Each row is a point on a tangle of strands that fork, close into loops and nearly touch. The rows are in no order.
Two points are linked if the straight distance between their rows is under 159. Some points are linked to none.
j_805: [-15 -16  -7   2 -33  -9  17  38  21 -36 -37  61  35 -27  -2  25  66 -32
 -13 -49 -20 -19 -45  13  35  45 -20  22  11  36   1   1  33 -27  44  35
  15  -5 -34  -8  36 -29  23   8  34  35  32  18  37]
j_725: [-13   6  -1  40  16   5  -1   3 -24  33  -6 -29 -58   9  32 -12 -41   3
   6  24  -2 -19  42  22 -28  32  -3 -22  -2  -9  -9 -18 -12  47  -3  23
 -41  51   0  -6   6  33 -20  17   7 -20 -23   9  10]
j_605: [-31 -19 -37   0  -6 -22  22  65  32 -17   1  -2 -41 -24  11  17  73 -44
 -11  15  42 -53  44  15  -1  -6 -33   1  38  -1  -7  -1  -2 -43 -30  -2
  28  -8 -34 -36  18 -41 -12  -5  -6 -17 -10 -23  18]
j_17: [ 58 -24  31 -22  34   7  -2 -40 -27  -4  60   4  28  31 -51  38 -54  40
  33   1   4  56 -15  -1  29 -45  22  17 -57 -42   6  -3 -32 -14 -23  35
   0 -33  10  37 -14  -4   7  17 -40  -6   0  -8 -30]
j_719: [ 49  17  24 -15  -6  36   3 -74 -16   0  19 -15  83  39 -61  11 -53  -9
  22 -23 -51  26  -3 -59  27   1 -22  18 -24   7 -16  -2  69  36  20 -26
  -8 -27  16  22  18  -4   6   6  31  37  -2  14 -17]
j_236: [-53   7   1  28   9  -8  -5  -7  19  28  33 -15   3  16  18  -8  10  -7
  -6  37 -29  17  -5   5   6 -17  -3   4  17  -8 -26  23   0  23   1 -40
 -26  41  37 -20   8  53 -20  -4 -15   1   2  -2 -46]
j_799: [ 61   8  48  -1  15  42  -2 -61 -67  23   6 -11  12  52  -4 -45 -91  31
  -7 -13 -11  23 -28  11 -33  22  -2 -30 -32 -23  -7 -31  -8  38  15  -4
 -45 -34  14  31 -13  -3  12  20  23  -5  -6  21 -14]
j_211: [ 29 -37 -26  45  39 -11  17   8 -32  -4  10 -10 -36  24 -28  63  12 -15
  28  -5 -33 -46  46  23  18  12 -11 -22 -10 -73 -34 -26 -30  34 -31  48
 -41  11 -10  -1   6 -14 -16  20 -16 -37 -10  38 -15]
j_936: [-10  16   8 -16  -7  20 -10 -10 -17  22  52 -47 -29  20  52 -68 -37  18
   2  49  25  -3  39 -31 -42 -22 -33  13  46  42   8  26  18  32 -10 -42
 -14  35   7 -30  48  19 -34 -14 -25   3 -11 -40   1]
j_734: [  4 -14 -10  -8   0   7 -10  27   8 -23 -48  56  23 -40 -24  40  38 -19
  -3 -48 -17 -15 -40   0  47  28  22  13 -26   5   9  -1   5 -30  26  48
  19  -5 -22   8  -8 -21  34   4  33  11  22  33  20]
j_8: [ -5  19   3 -45  -6  -2  -6   4 -10  20  49 -15 -29  17  25 -56 -47  29
   5  42  64  -3  26  -7 -39 -39 -33  25  34  63  10  17  -8  -5  -1 -32
  -7 -12  -9 -21  32  -8 -38  -6 -25   5 -15 -57   0]
j_33: [-24 -17  -8  -6  -4  -7  12  -8  -3 -10 -12  58  21  27 -39  21  29 -26
 -10 -10 -14 -15 -21  22 -29  -7 -27  15  17 -27 -57 -21 -40 -37  29  -3
 -25 -39 -34   1  11  -7 -15  30   3   2  17   9   1]
j_200: [ 41  14  25  22   2  16 -11  24  20 -11  17  36  61   7 -12  22 -37  38
  19 -45  -3  62 -56   2  48  19  30  41 -72  71  28  26  21   4  12   6
 -26   9  20  48  -8 -31  28 -20 -24  21  12 -31  -8]
j_678: [ 23  11 -24  -7 -32 -22   3 -32  -6 -36 -35 -17 -25 -15 -28  22  53   0
 -47  26 -17 -28  31 -46 -25 -21  45 -17  25 -70  -4 -20 -46 -22 -76  -6
  73  21 -45  18 -24   1   8   3   1 -34 -10  25  32]
j_294: [ 16  25 -25 -40  -2 -27  -1  15 -17 -25  20 -21 -74   3 -10   0  -7  30
 -19  52  63 -36  46  -1 -38 -28   4 -10   7 -20   2   4 -61 -13 -53  22
  25   8 -49  -2 -12 -14 -35  -8  -8 -35 -24 -23  49]
j_402: [  5  12 -15   9 -25   8   1 -25 -27 -13  25 -27 -26   9  16   0  15  -1
   5  43 -20 -29  72 -57  -3   7   6 -27  31 -49   9  23  15  53 -50  15
 -13  83  17 -28  29  37 -26 -21   9 -22  16  24  14]
j_398: [-55   9 -20 -37 -44 -30  34  53  20   5 -12  30 -17 -21  34 -41  39 -23
 -29  -8  53  -4   7  16 -15  23 -42   7  54  53   9   8  13 -37  33  16
  10  -3  -9 -49  50  -4 -15  25  24   7  14 -29  39]
j_248: [-90  16 -30 -16 -22 -39   2  23  26  11 -10  20  18 -30   7   3  67 -30
 -37  13 -19   8  -8   3  31  37  31   3  13 -19  12  28   2  -9  19  15
   5  56  31 -52  13  63 -27   9  14  -1  40  14 -23]
j_232: [-43  14  13  16  22 -19  -2   0  -8  68  18   6 -16  21   3  18 -41   8
   0  17  10  48 -14  51  -3  -2  34   6 -37 -26 -33  -6 -40  31   7  20
 -66  30  32  -6 -16  74 -12  43 -27 -35  -1   6 -44]
j_963: [  0 -22  -7  47   3   8  13  27  22 -26  -7  16   6  -4   1  22  35 -45
  35 -29 -14 -38   2  33  -4  33 -63  -6  25  18 -11 -23  43   2  49  -9
  -9 -15  -8   5  36 -46 -20  -4 -13  21  -4   6  17]
j_276: [ 44 -10  22  -1  31  10   0 -46 -14   7  52 -53  -2  13  -5   2 -37  39
  26  18 -17  31  33 -24  36 -51  22   0 -10 -27  29  11   0  35 -52   0
 -11  16  35   2   3  25  -2 -21 -31  -8 -10  -1 -50]
j_791: [ 12  21  34 -55 -32  14  -7 -34 -22  -3  32  47  61  28 -16 -13 -41  33
   6 -11   5  48 -35 -32   5 -17  -3  51   7  45   5  29  -3  11  38 -13
 -32 -15  12  18  29  13 -15  -3   9  40  30 -25  -7]
j_598: [-45  47   9  24 -18 -26  10  37  29   5   3  34  37  10  25  -6 -11  -6
   1 -20  27  28 -47  59 -20  16 -20  27   3  81 -16  -3   5   1  59  -3
 -53  -8  11  20  17  25 -28  -6 -16  16   7 -35  -6]
j_385: [ 81 -35 -11 -24   6  43 -25  -9 -50 -39  -7  16  16 -20 -23  12 -14   9
  28 -55 -17 -20 -11 -39  11  21 -22 -15 -16  28  46  -4  39 -16   6  28
  51 -33 -21  41   8 -81  30   0  11  35  -5  -3  46]
j_922: [ 12   5  12  51   1  15  -9  44  47 -15 -28  21  39 -20  18  -4  -1  18
  -3 -43   3  43 -80  24  33  34  14  11 -79  79  14  20  19 -10  25   1
  -3  -7  16  42 -29 -38  52 -25  -8  17   2 -22  11]
j_431: [ 18  -8  -5  10  -1  12   1  -6 -37   8 -31   1 -47  -6  12  -4 -33   2
  18 -11  -9 -35  44  14 -15  59  -2 -38  -9 -30  17 -29  -5  45  29  57
 -38  26 -16   7  15 -11 -20  14  21 -23   1  34  48]
j_242: [-11  -2  -3  54  32  15   7  38   6  26 -47  -2 -48  -7  24  -7 -17 -13
   4 -18  16 -25 -12  86 -21  39 -17 -29 -34  -2 -25 -33 -20  -9  28  14
 -10 -28  -9   9 -49 -25  11  17  19 -26 -31  13   0]
j_837: [  1 -11  -1   2  18 -15 -16  21  60  -5 -16  -6  -3 -46  -2  58  58   5
  18 -11 -19   3  17 -31  67 -15  64  -5  -5 -20  41  12  10  -1 -33   8
  39  29  33  -6 -29  26  11 -40  -2  -3   5  25 -33]
j_45: [-32  17  14 -11 -16 -19   4 -32   0  18  64  10  45  39 -14  13  -2   3
   4  27 -27  35  -1 -18  18 -17  -5  15  17  -7 -18  33   1  41  18 -23
 -47  26  31 -17  22  47 -51  -1  -5  17  27  -7 -54]
j_202: [-12  24  29  26  14 -10  -8  -7   9  53  12  13  22  -4  -6  16 -59   9
  25 -18   3  59 -43  48  30  21  47   7 -59   0   3  -1  -6  37  30  22
 -60  16  44  15 -17  47   9  16 -15  -8  15  21 -30]
j_516: [ 11   4   3 -34 -14  17 -14   2 -18  20 -19  30   6 -22  25 -27 -32  12
  17 -38  20   8 -17   4  16  39   4   8  -3  52  40   9   3  33  41  32
 -14   3  13   2  22   0  -8  -2  12  22  26  -2  24]
j_429: [ -5 -17 -13  30  20  -8   6  34  12  10   7   5 -24  -6  -4  32   5 -17
  52 -14  14 -30  17  46   8  11 -35   0   6  19  -2 -13  12   8  20  13
 -20  -5  -2   5  23 -33 -27   2 -22   8 -27 -17  -5]
j_927: [-13 -15  -8  57   4   1  -2   9  35  -4  -7  -9  15 -31  13  22  31 -42
  29 -16 -48 -27   1  14  46  46 -21 -19   6   0  22  -2  70  29  39 -17
   5  29  18 -13  18 -10   4 -22  -2  19  12  37  -3]
j_384: [ -1   6 -13 -35  13 -21 -27  34  52  11  -8  -4 -30 -48  16  30  42  34
  12  -1  25  13  34 -35  40 -17  74  -2  10   2  52  11 -16   1 -43  30
  32  34  30 -17  -6  32  -5 -27 -17 -19   3  -4 -16]
j_510: [ 16 -21  19  48  11  31   0 -39  -9  -7  11 -43  -7  18  24 -34  -7 -14
  10  16 -42 -19   6 -10 -29 -14 -44  -4  35  -3 -18   0  43  17  -2 -76
   5  -1  -1  -1  16 -11  10 -14  -7  13 -15  12  -9]
j_321: [ -4 -14   3 -10 -25  13   3 -12   1 -23 -47 -37 -19 -29  43 -62  18  -5
 -27  -3   1 -15  14 -22 -26   8  -6 -12  29   0  30   0  13 -18  -7 -14
  43   0 -20 -10   0 -15  35 -18  25  -1   5  -2  41]
j_804: [-13  -8 -15 -14 -14  -6   6 -28  -1  -4 -19  22  41   2 -41  51  33 -48
  -3  -6 -46 -15  29 -46  38  10   3   1  12 -51 -19  -3  29   7  -2   3
  10  15  -8 -30   0  17 -15   4  38  11  33  36 -21]
j_471: [ 22   0   9 -58 -11   2 -18 -21  -3 -30   0 -47 -24 -28  37 -60  -6  42
 -19  23  27   0  20 -56 -27 -35  17   7  31  16  54  11  -9 -22 -35 -23
  65  -2 -17   3   0  -7  16 -33   0   2  -4 -29  41]
j_89: [-10  27 -49 -32   3 -40  -5  63  16  -3  23  -8 -69  -2  -7   9  24  13
 -27  59  83 -32  51   9  -8 -39  17  -6  14   8  -1  18 -47 -40 -71  12
  20  -1 -30 -27 -17  -6 -34  -6 -31 -42 -13 -25  -1]
j_750: [  8 -12  25   4   6 -15  -3   1  37 -18  39   3  51  14 -24  31  16  19
  26  14 -20  27 -15 -23  35 -56  21  42 -20  -4  -2  26   5 -24 -16 -27
   0 -10   6  19 -16 -11  14 -33 -24  32   2 -22 -44]
j_90: [-37  28  10  52  -9 -18   4  29  57  -7  10  -5  45   4  27  -5  20  -8
  15 -12 -18  26 -38  36  10  15 -15  32  13  61  -1   7  35  -1  49 -34
 -27   9  19  17  16  13  -7 -33 -19  26   5 -21 -18]
j_627: [ 69 -14 -14  26  23  26  -9 -23 -32   1 -25  12  32   2 -45  25 -28 -12
   7 -52 -43 -20 -27  -6  14  45   1 -48 -64 -20   8 -23  18  -3  22  22
   2 -47   2  22 -34 -54  48  12  30  -7 -18  46  17]
j_522: [ 24 -37 -11 -22  26   1 -14   1 -20 -21   5  -2   0  -3 -29  21   0  13
   6 -14  18 -14 -17   2 -23 -28  -8   6   2 -15  -7 -16 -31 -50 -12  10
  53 -53 -46  27 -25 -54  12   3 -14   8  -8 -26  34]
j_823: [ 50   9  23 -19  -4  36  -1 -99 -43  18   0 -14  50  42 -43 -27 -72   5
 -12 -11 -34  21  -2 -37 -16  -4  -8 -14 -10 -25 -22 -13  31  21   7 -24
 -12 -38   0  22 -14   6  21  13  41  12   1  21 -19]
j_831: [  2  17  41  62  20  32  -1 -27 -16  34   7 -31   4  18  45 -33 -47 -10
  -9  -3 -41  13 -25  24 -14  45 -17 -26  13  20  -4 -16  48  66  40 -52
 -37   8  47  11  -1  49  -5   3  11  16 -11  28 -28]
j_617: [ -1  -3  10  54  14  16 -15  39  51   7 -27 -25  -3 -44  32 -21 -11   9
  31 -29  21  25 -50  38  33  16  10  -1 -60  60  29  12  28   2  21  -6
  14  -8  40  31 -40 -23  51 -34 -16  14 -24 -12   0]
j_635: [ 39 -28   3 -10  10  24 -21   2  -4 -35   3  -2  17 -19  -4 -12  -5  22
  19 -29  11   8 -40 -14   1 -15 -15  14 -19  43  26   7  13 -35   3  -6
  51 -37  -6  42 -14 -62  36 -16 -10  40 -17 -33  25]
j_903: [ 23 -22 -25  -2  18  -7   5  10 -27  -3 -18  11 -41  -9 -22  42   3   3
  25 -14  -1 -43  60   4  11  29  14 -26   0 -62   9 -25 -31  23 -10  70
 -26  22 -25   0  12 -14 -28   7  -1 -32   4  20  27]
j_746: [ 28  -8  19 -28  -5  21   1 -22 -31  -6  59  -3   6  28  -5  -7 -35   9
  53  -6   4  -4  36 -21  -5  -9 -37  15  34  28  26   7  21  36  14 -11
 -24  -5  17   4  66 -28 -43  -6 -38  35  -3 -36  -4]
j_301: [ 19  -2 -12  43  12   5   1 -32 -23 -19 -53 -31 -35  -1 -12  -1  -4  -2
 -25  13 -45 -26  16   6 -24  13  24 -42 -15 -76 -21 -30 -21  10 -15  -1
  13   3 -26  21 -47  -3  39  11  21 -37 -16  52  21]
j_702: [  0  19  36  21   5   8  -4 -27  20  19   6  21  53  18 -33  11 -34   8
   0 -10 -20  59 -53  14  37   2  27  16 -58 -14 -15  10  12  12  29 -15
 -37   0  29  24 -34  34  25  -3  13   5  10  26 -31]
j_2: [ -2 -20 -14  57  29   3  -5   3  45  -6 -28 -32  -2 -43  -3  40  45 -35
  21  -6 -55 -18  15  -9  64   7  13 -23 -10 -36  16   0  46  13 -16 -23
  27  20  24  -5 -24   5  30 -39   7  -4  -3  48 -24]
j_782: [ 65  -7  23 -29  -1  34 -11 -51 -79  -3 -10   0   8  41  -5 -47 -74  45
  -6 -19   3  -2 -22  -3 -52  19 -11 -36 -20 -18  -1 -30 -25  13  12  26
  -4 -50 -24  33 -20 -43   9  14  21   8   0  -5  37]
j_108: [-46  18 -27 -17   4 -35  -9  62  56   9  18 -27 -41 -25  21 -14  31   3
 -24  56  64  -3  30   6  11 -53  18  10  12  29   0  23 -19 -37 -47 -21
  29   0   2 -36 -12  10  -5 -15 -32 -24 -15 -27 -20]
j_72: [ 10 -22  -9 -34  -5  -3   7  -4 -17 -24   2   3   5  12  -7 -22   1  -3
 -15 -12  36 -20 -28  11 -61 -26 -47  14  33  21 -27 -12 -23 -59   2 -17
  46 -72 -64   7  -1 -59   4  13  -1  21  -4 -39  40]
j_145: [ -9  29 -16 -41 -28 -11 -10  -5  -8 -13   7  -6 -32  -2   5 -22  25  20
 -25  54  14  -8  58 -59 -12  -4  45 -13  27 -40  12  20 -41  21 -55  21
   4  57  15 -20  20  52 -27 -13   3 -36  16   9  14]
j_286: [ 30  33  30 -12 -21  22  -5  -7  -3 -17  16  50  77  30 -12   4 -41  34
   2 -30  -5  60 -66  -9  19  12   6  50 -32  76   5  28  16   9  29 -11
 -36  -9  15  42  10 -10  10 -13   1  36  29 -31   1]
j_442: [ -9  30  15  20  16 -23 -10  32 -11  53  21  -4 -32   8   4  13 -59   6
  56  22  61  28  -2  64 -12 -27  -6   9 -14  80  17 -14  -4   1  11   9
 -49  -4   8  -7  -2  -1 -21  12 -36  -8 -48 -42 -30]
j_899: [  0   3 -10  -7  23 -10 -18  13  18  33 -14 -28 -37 -38  22  -1 -17  33
  30   0  25  14  32   3  25  -8  45 -12 -11   3  45  -1 -10  19 -19  32
  -3  36  27  -5 -15  30   0 -18 -25 -21 -13 -12  -7]
j_695: [-31  10  14 -13 -26  -4  29  41  26   8 -60   8 -17 -23  46 -58  10   0
 -33 -22  52  12 -59  60 -18  12 -24 -10  -9  52  -5   2 -19 -51  15   8
  28 -53   2  -4 -39 -21  40  11  31   4 -11 -29  21]
j_185: [ 66  -9  27 -19  25  15 -20 -52 -16  -1  22  -4  45   9 -55  33 -52  35
  10 -20 -10  57 -22 -41  32 -38  36   4 -62 -29  10   5  10 -23 -24  18
  36 -26  14  43 -49   1  35   7   7   1  -5   3 -16]
j_320: [-32  23   4 -73 -11 -19 -26  10   9  40  20  16 -10  -8  16 -35 -36  53
 -19  38  59  55   6 -28   1 -47  57  28  -1   6  22  26 -45  -1  -8   6
 -11  13  31 -18   0  60 -11   7 -23 -23  19 -31 -19]
j_645: [-32  10  13  -9 -47 -14  42  28  28 -33 -32  54  57  -6  16 -27  49 -15
 -39 -36 -13  21 -71  13  -3  17 -26  28  24  66 -19  10  19 -41  42  -2
  -4 -24 -21   1  28   2  26   7  27  37  31 -11  28]
j_10: [  4 -16 -17  -6 -34  -6  15  10  12 -36 -63 -14 -13 -59  19  -7  70 -29
 -33 -32 -10 -28  17 -40   3  15  16  -7  44 -21  31 -18  22 -52 -22   0
  74  -1 -34 -14   2 -22  51   2  27  -5   8  16  43]
j_414: [ 43 -46   0 -52   7   4   6   4 -30 -32  69  -2  -3  21 -13  21   8   6
  47  -4  15 -36  58 -37  -7 -37 -29  11  34   2  27  10   6  11 -33   3
   8 -16 -17   1  44 -60 -41 -11 -43  35  -6 -38  -4]
j_535: [ 22 -19   5  66  42  23  -6 -23  -5   0 -22 -52 -25   4   9 -17  -8  -3
   0   8 -49 -19  -2  18 -13   1  -2 -29 -14 -40 -21 -20  17  10 -10 -44
  12 -11  -1  14 -37  -7  47  -4   8 -16 -29  36  -6]
j_880: [-61  -7  -1  78  24   1   8   6  33   7   2 -22 -10  15  21  -2  32 -36
 -27  30 -53  -6 -24  34 -16  -7 -30  -3  18 -15 -55   3  11   2  -2 -67
  -9  25  22 -15 -10  46   6   8  -4  -2 -14  26 -43]
j_930: [ 25  12  -5  14 -29   9   4 -86 -55 -28 -28 -26 -22  19 -36  -6 -24   1
 -34  28 -43 -39  39 -33 -47  -6  10 -38   0 -84 -36 -21 -12  22 -25  -3
  11   7 -40  22 -13   0  24  22  38 -21  -9  48  30]
j_895: [ 18 -15  11  72  39  30  -9  13  22   0 -11 -41 -14 -20  20 -22  -8  -7
  33 -24 -21  -6 -27  29   9  20 -20 -21 -29  25  10 -12  41  10  22 -33
  15 -24  29  26 -22 -39  43 -23  -7   8 -39   7  -5]
j_35: [-31 -17 -21 -31 -20 -24  11  -2  -4 -21 -12  46  19   8 -43  34  67 -37
 -38   1 -14 -33  -4 -22 -20 -30   7  24  32 -46 -51 -10 -44 -65 -22  -3
  22 -37 -49 -18   8 -12   3  34   3  -3  23   2  -6]
j_815: [ 16 -18 -19 -70  -6  -8  -3  10 -35 -24  58  13 -10  30  -9   5  28  12
  -4  31  36 -39  67 -65 -25 -36   0   7  39 -20  -4  23 -32   3 -55  10
   2  -2 -29 -26  39 -24 -51  -4 -23  -2  24 -24  10]
j_95: [-88  29 -32  -1 -12 -44 -13  32  17  44 -19  -1  -2 -35  30 -14  40 -31
  -6   8   9   5  -5  29  13  47  26 -12   3  20  31   8  12  16  32  31
 -15  66  27 -52  15  70 -34  21  -5 -10  16  -4 -15]
j_22: [ 35  23 -18 -10  17 -22   1   4 -17 -20   9 -50 -95 -15  -3  30 -27  52
  19  31  59 -25  51  26 -20 -26  16 -36 -15 -18  29  -8 -47   5 -54  54
  34  17 -38  23 -27 -25 -24 -11 -11 -38 -54 -12  50]
j_714: [ 17   9  -1  27 -20  15   4 -68 -39 -23   1 -43 -25  34 -13  -6 -14  -1
 -24  45 -45 -27  50 -53 -18 -18  -5 -26  16 -75 -27   4   3  43 -56 -19
  -4  56 -11  -1   6  34   8  -2  23 -24  -7  47  10]
j_228: [-21   6   2 -13   0  -7 -11  17  29  11 -46  52  21 -36 -23  44  15   0
 -13 -27  -8  27 -37   8  62  15  66  18 -48 -18  13  11 -13 -16  20  42
  13  21  16   0 -42  37  26   3  22 -11  29  39  -7]
j_435: [ 10 -20 -17  23  42 -11   0  30  11  20  18 -39 -46 -14   3  32  -6   7
  50   5  17 -16  42  28  24 -26   4 -13 -12  -1  10  -2  -4  15 -33  20
  -8  13   8  -2  -7 -11 -10 -10 -38 -12 -38 -16 -23]
j_638: [  3 -36 -25   8 -30  15  23  24   1 -34  -7 -20 -37 -23  29 -10  52 -35
   1   4  30 -59  59 -12 -34  11 -59  -3  56  -8  13 -18  37 -10  -8  -4
  22  21 -41 -42  40 -60 -13  -1   4  -8   4 -17  63]
j_655: [ 45 -20  24 -63  14  -2   6 -42 -51  -1  56  36  26  37 -54  31 -45  34
  27  -3   6  32   8 -19  18 -29  13  27 -13 -38  -2  -6 -48   3 -12  44
 -33 -31  -4  12  15  -1 -26  25 -16   3  17 -11 -29]
j_570: [ 42 -11  15 -15  10  -1 -16 -27  13 -27  26  -4  50  -7 -47  51  10  13
  24 -11 -25  11  -6 -61  37 -59  28  23 -22 -12   8  12  33 -38 -41  -8
  52 -20  -4  32 -24 -23  24 -24   3  37  -3  -9 -33]
j_704: [  4 -13  23  -2  26 -14  -2   0  26   0  73 -39   7  17  -2   3  -5  33
  30  34   5  23   0  -9  17 -79  11  28 -13   3   0  32  -5   7 -37 -36
  -2  -9  26   6  -5  -1   0 -29 -63  15 -18 -34 -48]
j_972: [ -6   5  -4 -55   4 -15   0   8  -2   1  30   4 -27  16   5 -38 -28  23
 -14  35  66  -1  -7  18 -43 -47 -33  27  18  38  -7  10 -36 -44   0 -25
  19 -48 -36 -11   1 -28 -21   1 -13  -1 -11 -49  13]
j_631: [-42  18 -28 -26   2 -41 -37  44  -4  52 -16  -2 -16 -30  18  10   7  -6
  32   4  38   9  29   7  23  22  36 -18   7  35  55  -4   2  32   5  63
 -27  61  16 -46  23  49 -38  -3 -17 -13   2 -16   1]
j_15: [-67  22  12 -18 -21   4  19   0   0  23 -23  21   1  18  39 -64  -9 -15
 -57  10  11  24 -35  31 -55  21 -19   0  28  19 -24  -5 -23  -5  40 -19
 -30   0  16 -15   7  55 -22  26  21  -5  16   1 -11]
j_386: [ 65 -21  -2 -10  12  37 -14 -10 -56 -10 -25  21  10   6 -13  -7 -36  13
  14 -54  -3 -18 -27   2 -13  46 -21 -35 -37   3  14 -26  -3  -3  29  35
   6 -51 -16  34 -14 -68  17  17  16   9  -5  10  41]
j_717: [ 14   3  21  39  35  23  20  19 -27  13 -11  11 -32  35  10 -10 -44  -4
   3 -14  22 -21 -20  77 -56  13 -43 -21 -10   8 -48 -42 -27   0  33  -6
 -28 -49 -22  20 -24 -19 -22  33  12 -11 -38  -3  -2]
j_796: [ 11 -30   2  -3 -14  13  -4  -7  15 -34 -11 -33  15 -38  24 -37  32 -10
   1 -25  -1 -11 -21 -32  -2 -20 -24  12  23  37  28   6  39 -48 -10 -36
  76 -41 -21  11   8 -53  55 -24   0  40  -6 -22  31]
j_874: [ 21   4  27 -83 -17  10 -11 -47 -48  10  18  70  38  32 -32  -6 -53  37
  -6  -8  21  40 -33 -30 -11 -18  11  37  -5  -1  -7  11 -45  -6  26  16
 -30 -28  -5  13   6  19 -12  21  16  14  34 -14  -6]
j_961: [-67  15  -6 -25 -20 -30   4   8  27  13 -24  51  32 -10 -18  27  36 -17
 -42   5 -20  33 -31  13  35  13  43  25 -12 -29  -7  14 -26 -20  29  17
 -11  29  20 -26 -15  58  -5  13  22  -4  42  28 -26]
j_469: [-26 -16  -2  56  25  -1  14  -8  15  -5  -1  11  10  33 -25  25  29 -32
  -5  10 -46 -19 -25  37 -18 -21 -32   1   8 -34 -73 -14  -9 -14   8 -44
 -27 -18  -9   3  -6   7  -2  13 -10  -2  -8  26 -29]
j_4: [-53  28   9 -21 -17 -13   8  15   9  25 -13  53  17   9  18 -22 -17  -2
 -21 -14  33  34 -47  50 -32  15 -12  21   0  33 -24  -2 -33   2  55   6
 -47 -14  14   5   5  38 -26  21   3   3  18  -8  -5]
j_237: [-15  30  20  69   1   8   2  -9  20   0   5  -3  44   7  18   0  -3 -32
   4 -21 -51  -1 -43  32  16  51 -26 -13   3  33  -2  -8  69  38  67 -46
 -29  12  38  15   8  25 -12 -12   9  23   7  33  -9]
j_147: [-36   2  10 -31 -39  -9  41  33  18 -15 -40  33   3 -12  32 -52  29 -17
 -30 -34  32   4 -48  29 -28  12 -46   6  32  61 -16   4  -3 -46  34   2
  10 -47 -14 -12  16 -13  19  21  30  23  11 -24  38]
j_121: [ 20 -18 -26  -2 -30  -6   7  -9 -13 -45 -43  -7 -19 -33  -7  22  61 -22
 -27 -12 -11 -48  39 -38 -22   6  13 -16  39 -57   7 -33  -6 -40 -36   7
  65  -7 -67   5   2 -40  21  10  12 -19   4  15  54]
j_506: [ 26   0  29  25  10  38   6 -34 -29   3  52 -40 -12  37  26 -28 -43   5
  31   8 -25  -1  25  -8 -23  -9 -48   5  44  34   3   4  41  52  11 -53
 -24   9  25   0  53   0 -35  -1 -31  22 -20 -22 -10]
j_632: [-59  -6 -39  20  -2 -25   9  58  45   1   2 -24 -35 -29  29   9  80 -40
 -11  31  15 -28  36   8  14   0  -3  -6  29  -5 -11  16   3 -17 -38 -10
  27  30   9 -43  16   9  -6 -13 -17 -18  -3  -6  -5]
j_101: [ 15   5  10  41  20  -2   7 -16  34  10   0   2  73  12 -63  59  -8 -25
  16 -16 -60  23 -25  -5  64  16  14   8 -64 -27 -23  -8  45  16  19  -5
 -25  -2  18  16 -28   8  23 -10  23   5   2  48 -28]
j_584: [-21  14   5 -60 -10  -3 -24   0  26   9   6 -27 -12 -33  49 -71 -17  45
 -21  25  37  34   9 -45   3 -38  28  23  22  35  50  32 -10 -10 -16 -26
  30  13  25 -16   5  34  15 -31 -10  -3   5 -28  -2]
j_187: [-10   6  23  66  27  19  -4  -9 -14  53  -9 -47 -38   7  55 -33 -52   6
  -9  17 -26   6   2  32 -17  45   9 -28 -10   4  -3 -16  15  63  11 -18
 -42  38  30  -2 -14  57   3  13  14  -3 -24  22 -21]
j_747: [-42  10 -23 -20  14 -26  -3  23  -4  40  11  21 -30  17 -10  17  -9   6
  -9  29  23  11  23  22  -4 -11  27   5  -4 -31 -33   3 -61   4 -15  35
 -43  29  12 -26  -9  45 -26  27 -24 -39   6 -10 -23]
j_682: [-12  -2   2   9 -22  -8  17 -37 -11  -8  41  24  56  41 -25  41  30 -45
  12  11 -50  -7  22 -32  12   4 -46  -4  36 -26 -32  15  43  39  24 -22
 -24  19   5 -31  32  13 -57   4  15  23  35  16 -32]
j_764: [ 49  -2  -1  56  27  20   6 -16   8   2 -10  -1  46   0 -49  42 -14 -35
  24 -38 -68 -15 -26  -1  40  43 -10 -29 -60 -10  -4 -19  60  15  34 -15
  -8 -25  21  20 -12 -35  42  -7  25   3 -22  58  -2]
j_873: [-56  19 -27 -53 -23 -10   1   2 -11  15   3  25  -5  23  -7 -28  18   0
 -56  56   6  14  18 -24 -26  -1  24  12  30 -39 -23  20 -52 -12 -19   2
 -21  31  14 -39  13  58 -25  17   6 -32  35  -1 -11]
j_662: [-11 -21 -12 -20 -21 -20   6  -9  13 -26   3  27  34 -10 -34  60  73 -42
 -14  -2 -30 -28  24 -58  19 -35  17  18  28 -37 -25   4  13 -36 -33  -9
  36 -15 -30 -14   4 -15   5  -6  16  21  22  11 -31]
j_342: [ -3  13 -33  -6 -34 -16  10   8  15 -31 -23  -8 -26 -14  -4  16  88 -17
 -42  43  -7 -27  52 -61  -8  -5  44 -14  33 -58   2   7 -34  -3 -90  -8
  47  48  -3 -14  -6  27  -5 -14  -3 -47   9  30   8]
j_525: [  0 -10 -21 -36 -41   0   8  34   3  -4   2   1 -26 -28  44 -35  21 -12
   5  -5  60 -25  52 -11 -20  19 -46   6  58  50  46   4  35 -10  16  22
  16  15 -19 -48  63 -33 -25  -4   6  11   5 -39  48]
j_845: [-34   6  -5  19  16  -3  18  11  -7   3 -46 -17 -55  27   6 -24  -9   0
 -61  35  13  -3 -18  61 -62  -7  15   1 -18 -43 -57 -10 -66 -25 -11 -16
   7  -4 -24  -4 -63  21  16  32   5 -46 -23  11  -2]
j_603: [  7   7   4  22   2  28 -10  44   6  15 -68  11 -15 -21  33 -30 -16   5
 -11 -41  41   3 -66  69  -4  42 -15 -41 -62  27  -9 -19 -18 -23  23  30
  16 -46   9  13 -58 -48  36   8  25  -4 -19 -15  17]

How many points has the smallest loop of links through each point below? Write 0 if it is on no loop.
j_804 -> 9
j_321 -> 18
j_72 -> 20
j_2 -> 8
j_95 -> 0

A fork is a point with three links, a tip a point with one. Leave the first point through the second and follow the links. Name the first fork or tip that comes.
j_232; j_202 -> j_386
j_895; j_617 -> j_276
j_185; j_17 -> j_535
j_147; j_645 -> j_899
j_95; j_248 -> j_147
j_211; j_903 -> j_237

A piece is all that can be reached along the links. How many separate loops has the piece of each point below (a circle has one, a figure eight two, a Y none), and how many tips (points with one link)?
j_89 -> loops 1, tips 4
j_874 -> loops 2, tips 4
j_236 -> loops 1, tips 0

Name the points in between on the shortest way along the links from the first point to the second, in order.
j_431; j_4 -> j_725 j_187 j_831 j_237 j_90 j_598
j_385; j_320 -> j_635 j_796 j_321 j_471 j_584
j_398; j_899 -> j_147 j_645 j_805 j_734 j_228 j_961 j_248 j_95 j_631
j_342; j_655 -> j_145 j_402 j_714 j_930 j_301 j_535 j_895 j_617 j_922 j_200 j_286 j_791 j_874
j_202; j_635 -> j_702 j_101 j_764 j_627 j_386 j_385
